A landscape with many valleys, sampled at points; each row gives a point and its height.
A ball rolls from a point to whichever of its 2 nearest points has the largest drop for the distance, and stops where none of them is lower. Distance is the straight distance between rows; heights are no part of it.
z93: [140 159 140 180 148 190 171 132 100 157 114 174 130 118 133 145 140  96
 156 101 110 116 141 138 142 119 165 140 134  78 123 109 183 178 148 142
 147 179 105 155 107  79 104 102 103 177 126 147 108 137  79 155  37]  h=3.70
z181: [132 136 131 121 173 100 145 132 155 139 146 167 135 117 178 132 144 160
 152 105 180 126 130 108 105 154 158 116 165  91 149 144 117 150  89  70
 158 130 134 168 127 124  89 113 137 135 150 122 101  92 126  91 129]  h=5.72
z513: [ 94 120 158 128 177 105 113 183 137 112 119 108 139 159  90 130 100 154
 122 155  84 156 127 162 126 124 107 160 107 119 157 133 143  89 133 137
 218 131  88 167 143 111 140  92 142 137 114 112 165 128 112 139 128]  h=5.38
z899: [130 119 118  99 109 125 146 110 142 184 136 157 163  93 105 123 123 117
 169  73 179  99  85 112 134 169 124 135 181 124 131 129 136 186 140  74
  98 148 145 117  99 125  81 101 121 112 170 122  94 112 138 127 170]  h=5.06
z952: [142 179 142 178 163 195 169 135 114 104 141 129  87 178 140 129 150 138
 135 139  79 137 152 162 170  83 131 182 128  70 103 129 160 123 124 218
 148 176  74 154 100 130 108 115 121 188 112 121 153 179  80 178  31]  h=5.61
z416: [136 126 129 103 114 139 104 138 119  99 147 111 117 123 139 122 163 134
 112 165 169 132 145  78  85  77 131  94 111 219 133 124  67 109  99 110
  98  72 170 131 129 149 162 208 139 121 110 138 149 140 111  67 139]  h=3.96
z621: [ 94  43 133  63  79 100 108 164 208 109 113 135 174 108  99 118  84 137
 162 145 164 179 163 158 164 125  97 101 131 157 132 127 160  80  87  94
 132 128 150 114 108 178  89 170 122 157 126 170 133 147 199 143 207]  h=4.77
z187: [125  92 147  97 113  94 103 179 152 133  80 135 134 127 130 157  90 134
 162 109 117 139 117 186 159 107  99  95 131 162 108 124 186  92 160 138
 104 109 125  73 102  89 159 145 139 114 103 118 101 152 168 152 155]  h=5.11
z608: [ 94  65 104 143 102 108  64 182 147 155 115  68 110 129  87 106 106 138
 121 167 137 146 143 105  70 111  90  95 115 196 116 141  87  87 144 135
 140 109 121 119 158 158 171 195 113 132  77 144 150 136 102 114 193]  h=4.13
z944: [ 73 138 130  93 144 148 166 134 117 102 157  47  89 208 111 122 118 125
  64 189  74 132 136 129 138 107 100 197  82 160 139 120 106 102 106 150
 183 130  92 151 154 146 136 100 154 103 120 125 176 139 134 138 162]  h=1.22
z945: [133 157 139 107 145 119 163 114 165 100 133 109 140 131 145 107 132 127
 127 125 136 131 136 137 154 130 124 134 146  81 112 124 159 103  68  95
 156 124 114 141 132 129  59  70 124  97 130 129 121 150 166 118 177]  h=6.09
z297: [136 108 107 109 127  89 106 149 141  98 129 113  96 118 180 116 120 150
 123 119 135 147 123 124 119 109 111 117 158 114 130 116 141  86 127 129
 115 108 100  93 130 146 115 101 161 108 121 106 124 126 142 112 181]  h=7.30
z910: [123 117 149 104 132 126 135 155 139 161  76 171 165 119 146 153 117 125
 156  58 126 108 111 154 139 106 113  85 121 155 115 118 193 170 161 137
 102 141 145  97  92  63 160 146 153 107 111 115  56 125 129 141  98]  h=1.75
z729: [140 164 129 179 141 146 131 139  91  94 147 116  66 164 155 114 127 136
 127 155  66 132 148 162 145 107 128 178 132  64 119 134 154  99 147 184
 137 145  78 136 121 129 132  87 134 166 110 104 176 156  89 166  73]  h=5.82
z133: [128 132 116 117 129 112 100 124 108 120 123 155 130 108 151 131 145 129
 128 124 170  94  98 101 110 113 135  99 138 174 152 125 106 147 160 125
  79 113 149  87 114 128 147 166 158 117 133 120 112 111 115 102 129]  h=2.98
z507: [137 221 121 179 158 173 193  60 133 113 180 145 121 176 159  81 138 141
  93 154 108 126 118 116 156 148 154 167 106  97 109 144  90 142  88 196
  95 158  96 153 156 142  94 110  91 147 103 111 152 144 151 141  60]  h=1.68
z98: [152 176 152 152 124 121 119  73  84 133 172 111 107 124  91 128 137  90
 117 200  84 137 189 135 121 146 156 132  74  75 119 174  92  88 120 120
 129 107 122 164 163 160 141 107  44 126 169 126 166 150 125 187 111]  h=2.30
z271: [129 129 119 166 169 103 124 148 126 120 131 171 138 108 214 139 175 156
 143  90 146 108 133 118 115 136 151 123 141  97 165 137 150 183 128 139
 135 145 139 159 103 102 130 115 166 175 157 138  69  77  83 117  50]  h=5.14
z972: [152 169 112 149 178  82 139 123 147  94 139 164 140 107 202 112 195 165
 138  95 183 100 124  91 113 155 140 134 164  89 143 146 134 177  79 108
 132 132 140 154 121 132 102  93 157 149 152 151  70  87 115 112  81]  h=5.43
z802: [117  71 103  70 120 127 140 169 178 125 138 140 150 105 177 122 107 157
 128  98 158 164 163 118 124 105 123 106 157 130 118 107 141 128  96 119
 159 143 120 139 118 153  87 145 169 116 103 130  94 129 192 105 205]  h=6.74
z380: [ 79 101 143 126 153 104  92 176 142 105 100  77 152 155  54 133  97 162
 102 163  99 156 128 161 104 115  70 135 100 166 136 124 117  71 140 155
 191 118 121 147 147 117 185 130 145 118 107 110 167 132 109 150 146]  h=5.05
z819: [117 136 168 146 192 173 167 185 127 159 101 142 143 145 122 141 118 103
 167 102  87 130 155 154 150 126 156 131 117  83 115 130 198 151 137 135
 180 173  81 168 103  71 109 107 127 169 119 117 101 136 100 127  73]  h=3.38
z774: [149  83 125 183  97 118 118 155 112 169 119 139  77 117 153 150 104 120
 163 103 102 116 122 171 134 151 148 129 140  86 148 119 151 162 215 146
 106 155 108 131 120  90 142  93 128 160 136 114 125  96  96 143 103]  h=3.51
z739: [112 113  97  90 137 126 128 142 148 153 116 178 162 115 178 109 135 150
 135  64 170  94 107  94 106 118 107 101 141 161 143 123 139 204 140 113
  81 159 143 106  95 124 120 147 178 106 126 140  50  99 135 103 137]  h=3.93
z551: [176 170  91 185  88 133 119  99  85 120 153 130  78 120 163  94 129 105
 121 136 102 106 126 115 136 180 156 154 163  80 117 131 112 136 152 142
  79 130 115  93 156 139 132  80 118 136 144 110 159 120 122 143  99]  h=6.21
z90: [141 130 123 187 113 165 139 125  70 156 119 172 112 118 125 188 120 103
 147 117  99 131 138 156 127 106 150 131 132 107 151  99 175 169 176 175
 144 174 121 155  99  71 160 121 122 176 142 127 131 106  70 148  46]  h=3.95
z625: [146  97 141 112 113 138 160 174 138 178  94 130 125 107 129 145 118  91
 187  63  97 120 124 154 170 150 121 139 141  88  84 131 209 162 161 120
 120 145  95 117 110  70 102  92 142 115 120 117  50 131 141 156 121]  h=4.12
z100: [106 148 140 137 187 151 158 136 135 159 136 157 147 147 161 127 109 146
 134 102 130 135 134 119 117 146 165 121 139  86 137 132 140 157 111  95
 171 155 113 182 130 100  88 110 130 140 127 110 116 101 123  96 103]  h=5.93
z671: [162 203 113 164 151 138 140  37  76 109 124 172 173 120 140 112 168 111
  80 129 128 107  95 100 117 135 141 147 116 111 148 124 119 169  95 146
 130 146 150 138 120 129 154 108 117 123 135 149 125 109 114 132  51]  h=2.52
z254: [134 135  96 104 120 137 159 125 145 180 110 157 181  97 123  97 137 117
 142  34 155  96 108 106 132 163 101 144 171 113  94 123 177 216 122  93
  91 173 127 115 104 108  98  82 153  93 139 145  49 116 141 140 140]  h=4.78
z42: [142  70 100  93 102 108 126 161 155 181 117 160 121 124 169 111 115 150
 163  58 141 115 104 139 131 131 105 100 142 153 140 129 146 205 196 130
  55 165 119 114 105 110 117 130 157 101 131 112  51  89 149 121 150]  h=3.55
z933: [147 177  97 173 139 163 159  79 126 113 197 159  99 155 172  80 113 137
 103 164 108 127 130  98 136 183 169 159 128  89 135 153  64 121  91 153
  96 146 114 160 171 153 111 118  89 143 114  97 158 119 141 116  71]  h=2.00
z219: [164 157  99 197 120 130 132 128 102  97 134 126  68 137 194  91 133 128
 134 126  88 108 129 139 146 133 142 158 157  57 111 126 158 121 142 161
 101 139 104 113 124 120 121  76 135 153 115 111 149 134  99 147  78]  h=6.02
z604: [129 124 150 116 106  92 128 119 139 143 125 102 116 104 105 132 124  99
 174 122 149 145 107 141 158 172 123 130 162  75 121 147 166  98 135  79
 121 105 120 101 125 139  89  85 102 133 160 125 137 136 124 162 185]  h=2.83
z166: [138  97  80 108  79 158 121 124 115 155 113 147 103 131 153 124 107 120
 119  73 131  92  79  90 116 130 114 130 143 165 123  91 122 179 186 143
  66 151 132  78 143 131 132 131 169  86 113 103 106 109 139  96 154]  h=2.34
z269: [120 105 127  75 112 143 158 109 171  87 133 102 148 111 146 120 121 124
 107 114 154 134 148 122 146 108 117 115 154 124 109  93 140 108  75 113
 144 124 142 122 125 154  71 113 143  98 127 137 122 159 197 113 220]  h=6.40
z17: [134 144 107  99 102 117 118 112 118 140 101 172 158  89 116 123 162 127
 140  85 180  79  71 108 128 133 105 139 156 167 131 117 134 189 144 102
  55 143 164  38  92 145 142 134 146 100 132 152  79 132 140 122 151]  h=2.43
z764: [174 194 112 188 112 141 153  72  75 137 125 174 141 104 120 106 158 100
 120 120 128  99 104 118 144 151 148 172 155  86 115 117 134 186 126 136
 115 157 131 108 139 116 119  74  99 142 116 160 123 132 116 153  63]  h=2.16
z398: [151 170 159 169 148 131 124  99  96 117 159 140 112 121 118 135 144 110
 139 177  99 149 170 165 139 117 160 142 116  65 142 152 122  90 133 124
 152 128 103 166 132 119 121  95  73 167 151 131 170 151  95 171  95]  h=2.69
z707: [ 98  37 103 109  89 105 100 180 197 172 101 127 154 130 109 127  67 141
 169 135 125 159 117 175 141 130  90  93 120 193 124 129 144 119 166 139
 131 159 116 103 121 113 122 190 124 124  84 146 102 133 185 143 220]  h=3.43
z812: [ 98  68 150  89 120  62  82 176 199 116  91 140 160 117  99 129  92 151
 176 153 154 171 138 175 149 123  99  84 124 167 138 153 154  61 112  88
 125 105 141  98 113 140 131 159 119 146 134 159 128 142 163 137 179]  h=5.33
z281: [163 196 129 178 128 144 140  67 107 116 195 146  96 138 134  90 138 113
 116 194  89 135 170 129 137 156 162 147 108  76 114 173  73  98 114 168
  95 132  95 157 164 158 121 102  61 149 140 115 163 148 136 167  87]  h=2.38
z558: [168 133  95 160  79 112  96 103  83 148 126 170 118  85 135 127 163 110
 127  99 136  76  94 114 129 175 140 163 156 112 153 127 105 195 187 128
  68 142 141  67 116 144 157 107 140 138 173 139 102  95 108 129 103]  h=2.85
z629: [147 142 123 118 134  70  95 127 126  84 163  86  80 130 147 107 147 152
  91 165 107 153 155 120  84 112 114 135 100  97 130 147  85  56 108 106
 139  83 112 137 152 176 141 100 121  99 142 108 170 129 112 129 151]  h=7.71
z22: [112  64 113 114 114 122 121 183 194 183  85 147 154 148 119 139  73 148
 165 114 109 141 112 190 128 118  95  81 110 189 109 121 156 154 176 166
 135 173 112 127 110  79 145 185 141 102  74 110  68 118 174 119 177]  h=2.87
z204: [128 176 166 128 118 122 164  95 138 119 131  88 114 132  79 131 141  91
 154 153 127 132 120 155 177 167 137 161 128  79 101 141 152 103 101  87
 136 101 123 106 158 125  74  69  82 115 148 143 151 165 141 168 172]  h=2.35
z706: [168 224 160 170 183 163 172  61 116  97 156 165 154 137 146 125 175 143
 124 142  99 157 137 142 142  92 150 137  83  78 127 143 125 129  76 154
 147 164 109 208  96 104 115 115  81 173 141 139 154 151 111 156  37]  h=5.17
z317: [ 86 140 133  99 138 191 165  97 120 130 108 115 157 150 126 144 107 122
  87  95 137 112 107 106 128 102 133 115 125 161 120  83 133 141 108 129
 146 118 158 139 128 104 121 151 154  88 114 114 129 136 149  86 142]  h=1.79
z646: [100 123 160 122 160 138 135 118 128 148 131 115 143 146  98 150 102 111
 132 139 128 130 129 144 140 145 157 127 125 108 143 123 130 108 125  91
 165 117 129 143 152 109  97 115 111 119 130 115 148 126 122 122 159]  h=5.52
z880: [148 164 120 103 133  97 124  87 144  82 117 153 172  94 112 111 179 139
 128 130 224  77  85  98 127 128 110 127 158 167 135 127 121 175  92  89
  74 121 171  77  97 161 127 141 138 105 156 170  99 144 144 100 148]  h=3.00
z30: [106 103 178 101 175  93 102 195 180  95  84 131 185 141  73 132 101 151
 150 126  91 153 141 175 147 113 102 129  95 135 153 131 148  67  99 109
 216 107 118 159 137 110 145  98 135 141 131 127 144 142 138 125 128]  h=5.73
z879: [128 160 156 127 113 119 127  82 107 125 144  75 109 129  79 135 132  87
 113 170 114 130 153 139 134 153 144 139  88  92 110 145 109  84 117  89
 129  88 142 123 172 144 118 105  70  97 158 122 165 151 123 165 155]  h=1.88
z64: [143 120 127 157 108 125 119 120  87 151  96 169 123 101 147 169 144 120
 134  85 118  94 103 143 119 110 131 122 129 125 153 110 167 184 195 165
 106 149 144 102 100  80 180 123 148 149 136 123  91  98  85 143  65]  h=4.21
z848: [ 95 101 111 144 134  73  76 151 118 137 149  67 102 149  82  98 103 148
  88 175  99 153 171  96  81 151 107 155  83 118 144 165  70  85 132 118
 199 114  98 178 195 183 148 126  93 129 115 133 174 114  95 152 122]  h=8.25
z622: [127 123 109  87 122 151 167 155 158 167 108 137 168 111 147 121 108 104
 145  52 124 117 145 130 158 143 107 125 151 106  80 116 203 173 120 115
 113 154 107 126 121  87  90 107 172  92 130 123  48 122 165 135 156]  h=4.47
z816: [144 135 128 157 150  97 116 134 123 117 104 161 160  81 174 140 196 122
 142  83 157  69 113 120 130 124 126 121 149 106 158 135 172 185 147 132
 109 142 143 118  80 101 138 107 152 158 157 170  46 104  87 142  62]  h=4.85
z967: [ 88 102 147 140 148 157 128 131 134 147 117 116 168 159  81 148 116 162
 129 148 139 155 113 125  88  91 123  91 114 209 126 115  79 111 108 143
 160 103 170 170 107  98 175 224 135 137  92 109 165 113  94  71 130]  h=1.70
z637: [133 117  94 135  87 169 125 115  83 149 111 127  90 153 130 152  97 106
 103 103 105  98  84  99 103 145 130 142 130 146 120  93 127 172 185 175
  91 146 132 104 148 121 163 136 169  95 108  74 144  92 109 104 108]  h=2.68
z256: [164 151 129 115 141  97 101  89 118  83 163 139 131  93 134 130 188 123
 115 171 194  99 130  82  98 142 144 114 128 151 149 156  55 136 109 102
  99  75 161 132 140 168 140 176 124 113 173 137 116 120 121  89 122]  h=3.88
z60: [138 129 115 151  88 165 116 115  45 155 122 111  90 141  85 175 103  94
 107 145  91 122 124 116  95 151 132 133 125 137 113 110 114 149 189 191
 116 130 136 116 148 122 198 152 150 110 124  66 169  96  99 130  92]  h=2.96
z3: [ 98  72 143 140 106 116 110 154 134 193  92 108 111 135  66 180  80 118
 159 122 105 129 105 175 124 154 125 110 111 151 119 121 138 139 209 155
 137 132 127  94 155  85 157 148 124 121 106 108 131 111 122 148 179]  h=3.61
z555: [114 102 133 114 120 135 137 103 130 183 153 131 140 121 100 140 100 103
 151 110 166 114 105 110 130 171 150 122 162 118 143 130 109 145 146  71
 132 131 145 132 145 124  72 122 105 120 149 116 131 105 125 111 179]  h=5.29
z382: [ 77 120 164 108 168 171 148 117 138 131 100 109 169 171  82 165 100 145
 106 123 120 139 125 146 128  99 138 109  99 168 126  94 118 105 101 127
 168 106 168 164 119  94 142 165 140 114 121 104 159 127 130  91 132]  h=2.22
z261: [159 156 167 164 175 140 143 152 128 107 132 150 118 119 138 122 167 127
 164 142  93 133 160 161 154  90 151 140 129  49 134 143 159  88 113 121
 186 151  84 173  93 104  97  90  96 181 127 142 144 163  89 147  59]  h=2.54
z606: [157 231 124 191 158 164 191  70 125 120 145 151 152 169 153  71 162 128
 101 116 112 123 113 114 157 127 138 154 116  91  90 131 139 173  93 199
 115 166 111 147 136 126  96  88  96 157  86 156 138 150 127 161  20]  h=1.32
z846: [170 154  95 140  77 127 114  95 102 148 164  98  88 108 120  99 133  83
 105 143 130 109 118  80 121 201 147 139 165  99 111 141  86 120 146 103
  83 112 125  89 171 175 113 105  96 103 164 113 154 113 137 131 142]  h=6.42
z72: [107  87 135  97 139 106 112 194 160 116  83 111 147 150 114 146  75 138
 124 125  93 139 123 178 155 100  84 129 119 155 120 108 185  87 146 163
 164 122  97 109 127 100 161 125 168 108  91 106 114 148 168 141 163]  h=5.53
z669: [ 82  67 126  78 136 130 132 197 189 127  89 113 181 148 101 136  70 127
 111 137  95 138 154 176 172 107  96 140 114 162 128 101 173 109 113 153
 203 130 110 129 147 122 129 144 169 120 111 140 104 141 202 135 187]  h=5.87
z666: [171 117  89 124  87 132  81 115 112 142 173 118  97 116 146  98 145  93
  86 152 138 101 133  45 100 180 150 127 166 142 134 138  47 127 138 110
  85  97 133 119 156 179 137 160 123 111 161 114 133  97 120  90 119]  h=6.65
z652: [114 135 119 120 137  97  86 168 103  86 137 129 111 108 141 132 160 143
 149 178 170 114 128 104 100  96 136  80 113 217 145 143 100 125 145 125
  66  87 165  90 113 133 163 209 157 126 120 144 131 127 123  91 131]  h=3.47
z650: [145 127 120 144 133  78  82 126  93 135 179  99  83 136 127 109 128 140
  99 194  83 157 192 101  78 149 141 133  82  90 140 183  59  75 110 124
 158 101 117 196 166 196 164 127  82 131 149 115 169 108 113 153 100]  h=8.07
z672: [127 121 127 130 125  97 103 141 117 137 107 178 142 101 159 145 171 137
 150  82 157  71  94 136 128 119 116 115 125 151 168 136 152 206 194 145
  71 145 147  79  83 106 155 140 153 142 139 149  46 103 107 134  91]  h=4.52
z327: [146 101 146 139  77  90 123 142 118 173 120 122  91  75 124 158 139 104
 189  88 132 136  90 154 151 169 118 121 162  86 127 141 159 132 200 102
  94 113 120  85 102 113 123  95 113 157 165 127 117 117 118 171 153]  h=3.27
z322: [106 179 181 145 212 186 176 168 112 131 126 125 137 183 115 148 121 134
 138 133  78 154 147 160 153 104 147 164 102  89 127 139 178 144 115 165
 195 180  73 186  96 102 114 123 122 181 124 112 149 145  97 137  56]  h=3.01
z487: [104 122 151 144 117 156 136 128  75 167 104 110 101 137  69 197  97 100
 135 134  97 126 113 156 125 146 142 140 114 136 119 102 141 150 184 162
 142 125 142 105 162  80 165 134 137 119 116  89 152 115 107 145 132]  h=3.26
z698: [162 153 134 151 139  97 108  75  92 111 151 155 140  84 131 139 165 110
 125 157 161 102 132 116 116 147 162 119 148 110 159 153  88 140 139 108
 115 101 152 132 129 135 142 133 111 136 187 126 125 104 104 123 106]  h=4.25
z756: [131 176 149 143 165 149 142  79  90 127 101 165 180 112 131 148 149 119
 109  98 131 108 104 125 119 106 145 120 119 118 149 112 156 161 118 132
 141 131 165 137 100  90 152 127 133 125 144 120 120 117  95 131  61]  h=2.86
z523: [109  80 115 130  82 102  71 164 126 185 119  76 105 118  90 121 109 106
 139 149 148 132 135 101  97 138 120  72 123 181 113 148  92 106 176 114
  92 100 140  86 150 162 157 203 105 123 118 141 146 124 107 122 187]  h=3.65
z589: [ 87  48 145  66 110 146 133 161 199  90 107 121 182 127 110 126  90 134
 112 134 131 155 184 157 163 103 114 120 118 155 120  94 145  95  80 127
 177 119 148 131 124 166  93 158 151 139 109 166 130 157 221 129 203]  h=5.35
z595: [177 198 108 206 125 179 172  80 103 111 129 161 121 130 140 106 183 114
 130 124 109 128 135 133 160  89 140 150 140  84  98 117 149 144 106 207
 131 168 110 147 110 116 110  97  94 178 107 178 140 169  91 186   4]  h=1.71
z574: [112 194 153 139 189 170 172 122 101 103 156 114 127 189 152 138 124 172
 104 130  85 173 120 137 123 110 138 168  93  93 130 147 140 129  81 161
 168 167  95 195 107 123 117 124 134 141 119  91 168 120 115 126  63]  h=2.61
z157: [ 72  11 110 109  71 115  95 168 205 128 105 121 168 108  82 101  76 137
 155 158 138 179 154 150 147 129  92 107 115 206 128 130 138  95 116 118
 151 152 141 110 124 152 104 203 119 166  78 190 129 149 193 146 218]  h=4.14
z86: [126 148 103 121 146 161 133  80 100 129 133 152 150 135 159 126 136 132
  78 103 150 110  85  69  92 119 137 127 130 150 155 111  91 159 105 128
 129 123 151 142 120 134 143 165 154 110 119 111 125  98 109  74  87]  h=2.55
z647: [136 105 154 152 116 139 141 166 112 170 107 127  87 119 123 158 111  99
 178 108  88 125 118 169 158 147 145 151 138  76 116 124 186 143 186 133
 138 141  93 111 130  81 109  84 124 149 120 124 115 133 118 160 126]  h=3.79
z692: [137 155 120 138 149 168 146  64  76 128 167 137 136 143 133 136 122 119
  85 149 113 139 115  86 100 143 158 136 110 130 146 137  75 131 101 139
 137 124 134 185 130 127 146 154 115 118 133  87 156  96 113  98  71]  h=2.88
z779: [ 81 100 169 120 136 147 119 133 132 143  85 115 154 156  45 173  94 133
 132 138 116 130 133 177 135 112 138  99 108 183 110 103 130  86 138 132
 132  93 179 110 140  93 161 158 126 116 121 113 154 133 125 133 141]  h=2.67
z485: [ 98 142 168  97 170 132 156 116 172 107 145 109 141 163 108 131 119 130
 122 154 119 138 148 148 148 133 135 148  90  97 141 130 122  91  71  73
 195 120 114 170 154 125  80  92 102 113 137 139 151 151 150 117 168]  h=5.79
z164: [125 137  94  98 100 175 149  97 112 145 112 152 153 112 122 120 125 113
  96  69 156  85  80  82 122 124 113 138 154 160 113  83 127 179 134 115
  97 144 157  75 130 139 116 127 154  79 110 135  99 135 152  99 159]  h=1.93
z43: [151  88 106 146  97 107 113 142 123 166 124 153  99 113 166 118 120 133
 156  74 134  96  97 134 128 159 135 127 156 111 150 122 127 189 203 126
  66 150 128 104 117 113 126 103 146 129 156 109  95  84 115 122 126]  h=3.21
z125: [170 160 165 155 164  89 131  98 126  97 131 156 151  80 142 138 182 122
 156 139 165 107 127 142 142 125 157 116 152  80 151 150 143 136 109  86
 144 115 144 149 103 103 116 105 104 150 179 142 117 120 100 128 100]  h=4.58
z714: [130 127 108  88 114 155 130 131 130  79 145 148 127 108 170 113 167 143
 124 133 190 115 123  60  97  80 125  97 135 220 151 108  95 153  90 104
  90 109 165 107 105 151 131 192 166 130  95 167 116 149 146  58 154]  h=4.44
z284: [119  71 135  83 103  74  98 160 183  75 136 101 105 117 119 115 149 170
 133 159 179 187 177 113  91  92 108 111  93 179 134 145  83  66  79  74
 157  84 151 138 150 204 147 156 122 131 111 182 154 163 132 116 197]  h=7.49
z787: [180 200 177 158 179 125 155  65 128  83 123 152 167 114 131 128 185 125
 133 140 127 124 136 153 146 107 148 121  95  80 131 129 135 121  76  98
 152 125 150 185 106  84 121  97  89 136 162 139 142 146 113 135  72]  h=4.90
z473: [151 213 148 176 165 189 174  74 113  94 173 145 128 170 147 128 152 151
 117 136  84 164 144 151 156  86 134 167  99  81 113 149 118 128  86 226
 131 179  83 186  96 134 111 129  94 190 131 121 159 163 106 181  25]  h=5.39
z895: [200 179  81 183  66 116 100  77  66 123 148 159 105  83 124  98 165  87
 105 150 108 100 136  97 137 207 154 155 170 100 118 149  82 161 147 143
  82 129 127  88 139 164 170  92 104 135 179 153 136 118 131 142  75]  h=6.43
z508: [ 86 185 158 101 181 164 185 130 116  92 168  69 125 213 123 149 126 174
  88 154  73 173 111 138 131  98 111 199  63 132 132 137 111 115  72 150
 184 157  91 194 102 132 123 125 151 115 126 104 182 129 135 123 105]  h=2.24
z943: [ 79 136 127  89 159 157 169 148 127  83 141  69 113 192 145 135 111 163
  68 138  85 162 120 128 125  92 100 176  98 148 129 108 134 107  85 164
 200 140  96 174 123 139 130 110 181  98 105 103 162 133 150 101 151]  h=1.76
z423: [ 94 101 137  87 138 146 150 174 172 175  80 161 193 140 122 149  77 129
 151  77 116 128 139 163 146 110 117  75 117 168  99 109 184 151 136 140
 128 144 140 125 103  67 137 175 161 105 106 117  66 126 168 109 141]  h=2.29
z148: [172 157 116 170  94 105 132  93  86 152 114 168 144  66 112 130 178 104
 147  96 152  89  86 122 142 161 132 174 173  90 126 125 140 199 150 110
 101 148 147  80 106 124 134  75 111 145 149 166  95 117 108 148  96]  h=2.50
z673: [131 126 143  85  94 110 122 126 154  84  91 115 129 103 120 134 122 126
 147 122 156 145 122 160 156 108 101  97 148 148  99 112 170  70 108 107
  69  77 155  63 111 140 130 122 128  99 145 134 126 167 169 150 181]  h=4.11
z488: [185 187 139 192 128 154 164  99 102 109 125 148 114  96 120 124 194 102
 160 142 114 119 146 152 165  92 154 138 141  64 107 125 156 114 119 145
 148 143 108 143 101  96  98  87  82 166 127 176 141 174  98 176  47]  h=2.09
z368: [ 59  66 125 127 113 128  86 171 160 117  90  54 142 151  46 115  91 148
  97 165 114 142 147 135 102 104  66 126  99 210 119 122 107  76 131 156
 170 109 135 129 162 139 176 166 129 122  87 147 157 159 123 144 178]  h=4.65
z928: [ 98  84 183  92 137  87  87 151 192  95  82 125 168 137  64 132  98 145
 148 137 127 151 153 183 158 118 105 108 101 141 137 137 147  45 102  86
 154  88 146 123 136 136 130 114 118 132 156 150 152 147 142 137 155]  h=5.78
z642: [118 103  92 123 111 142 119 128 122 131 171  76  69 165 151 106  97 114
  88 152 107 129 137  95 115 158 135 152 140 114 128 125  91  94 132 123
 132 126 100 130 185 167  94 106 128 116 114 109 158 115 132 100 174]  h=2.32
z13: [130  71 138 114  79 101 120 155 140 198 106 126 103 111 109 159 100 120
 188  80 121 140  90 168 147 158 112 108 135 130 125 134 148 151 218 124
  96 129 123  87 125  97 126 122 121 121 133 110 104 111 142 154 177]  h=3.63
z199: [138 144 136 103 148 116 127  96 138  92 132 136 141 112 153 129 159 144
 115 132 183 120 117 108 109 105 136 102 135 148 143 124  95 114  92  95
 118  92 163 128 125 134 127 148 136 102 144 126 128 129 129  88 145]  h=3.44
z510: [130 127 110  97  92 195 148  89 117 114 140 102 131 129 135 123 132  97
  68 108 149  99 107  71 116 108 129 123 143 178 116  81  94 130 114 127
 112 114 151 110 144 143 120 145 140  91 101 119 131 149 149  75 166]  h=2.25
z830: [105 131 106  73 138 137 142 139 155 108 121 180 169 103 166 109 147 158
 145 100 201 103 129  82 107  96 111  87 141 192 142 119 141 188  88  91
  92 143 170 107  82 134 112 183 171 117 116 183  75 136 173  88 152]  h=4.38
z586: [130  64  83  91 117 102 117 182 167 136 124 143 115 120 200 119 100 163
 141  94 143 150 131 127 121 102 106  98 152 143 121 112 150 138 143 143
 102 149 103 109 116 133 109 136 178 108  99 112  80 113 170 105 185]  h=7.03
z855: [113 112 121 124 149 140 125 125 115 139 138 126 133 143 144 148 132 159
 105 127 152 152 108  93  82 102 141 110 125 174 144 121  76 124 109 140
 155 107 146 167 125 125 156 191 154 126 105  97 149  94  98  67 118]  h=2.17
z306: [132  87 115 104 121  75  85 155 152 115 151  97  91 113 146 126 145 158
 130 157 174 163 150  98  83 120 124 104 131 152 143 150  75  78 114  94
 137  86 130 125 158 186 134 157 130 129 124 142 147 122 115 101 185]  h=7.15
z656: [153  86 101 117  93 107  71 151 134 151 170  80  82 122 148 112 140 117
 101 158 158 133 159  55  80 149 135 104 142 150 132 151  52  97 123 107
 109  82 127 132 169 195 134 175 113 129 135 128 142 104 108  88 156]  h=6.88
z865: [153 141 121 143 138  76 104 133 129  82 145 100  79 121 169  99 140 145
 117 142 104 142 134 138 119 124 117 141 146  71 131 142 138  68 123 115
 129  94  95 105 133 149 119  68 137 119 133 109 157 132 120 136 151]  h=7.51
z841: [151 126 112 122 136  76  84 148 106 112 166  89  84 143 137 128 160 168
  89 175 108 172 166  95  61 115 123 135  90 132 132 153  47  64 106 132
 159  79 131 183 149 194 189 147 129 115 136 102 165 108 102 126 115]  h=7.90
z28: [154 152 139  93  99 100 130  98 154  68 110 119 139  92 114 112 157 128
 141 146 200 120 105 127 137 119 108  94 153 165 106 119 134 108  92  91
  54  87 177  70 106 157 127 129 123  99 171 150 132 162 152 125 171]  h=3.59
z886: [ 86  88 144 116  96 135  97 137 129 151 101  80 129 135  59 143  99 112
 124 151 140 130 149 135 117 114 129  91 109 186 103 122 106  78 140 112
 110  77 173  97 156 139 154 179 106 109 116 134 157 146 115 128 173]  h=3.14
z217: [136 119  89 157 123 154 128 115 117 146 192 132  82 156 169  96  91 123
 110 154 115 125 132  89 117 201 171 155 145  99 143 142  60 121 118 114
 112 134 122 158 179 153 104 128 106 140 124  97 160  99 124  95 109]  h=2.33
z777: [ 88  99 114  87 120 159 153 120 132 104 153  58  90 170 142 122 111 108
  64 157 102 127 146 112 143 116 121 165 120 145 127 102 116 101 109 142
 175 125 104 129 166 157 101 101 151 105 103 132 147 145 164 114 210]  h=1.80
z161: [ 83 105 128 140 130  99  89 133  98 171 129  44 106 155  46 128  90 103
  95 178 101 133 172 115 116 160 129 146  82 119 131 157 102  98 148 113
 175 114 109 144 196 165 141 137  80 123 126 135 166 125 101 166 146]  h=8.41
z185: [118 103 126  89  91  94 107 162 145 113 101 139 123 113 136 138 100 133
 171 139 148 150 119 160 148 111 104  77 135 198 115 131 169  91 146 104
  53 103 153  52  94 120 149 166 133 122 121 147 118 155 180 148 176]  h=4.63

Where does a ball stop that starts at each point below?
z30 -> z317
z306 -> z133
z650 -> z43
z972 -> z944
z72 -> z164
z945 -> z43
z473 -> z133

Call two points neighbours if one is among the 2 nearest of the other. Go from one point of each pair to the other, from neighbour to neighbour, staying as low as possible. Name the highest point that can't be avoided.
z317, z164 -> z510
z967, z606 -> z13
z133, z764 -> z714
z606, z879 -> z281
z967, z317 -> z382
z944, z606 -> z217
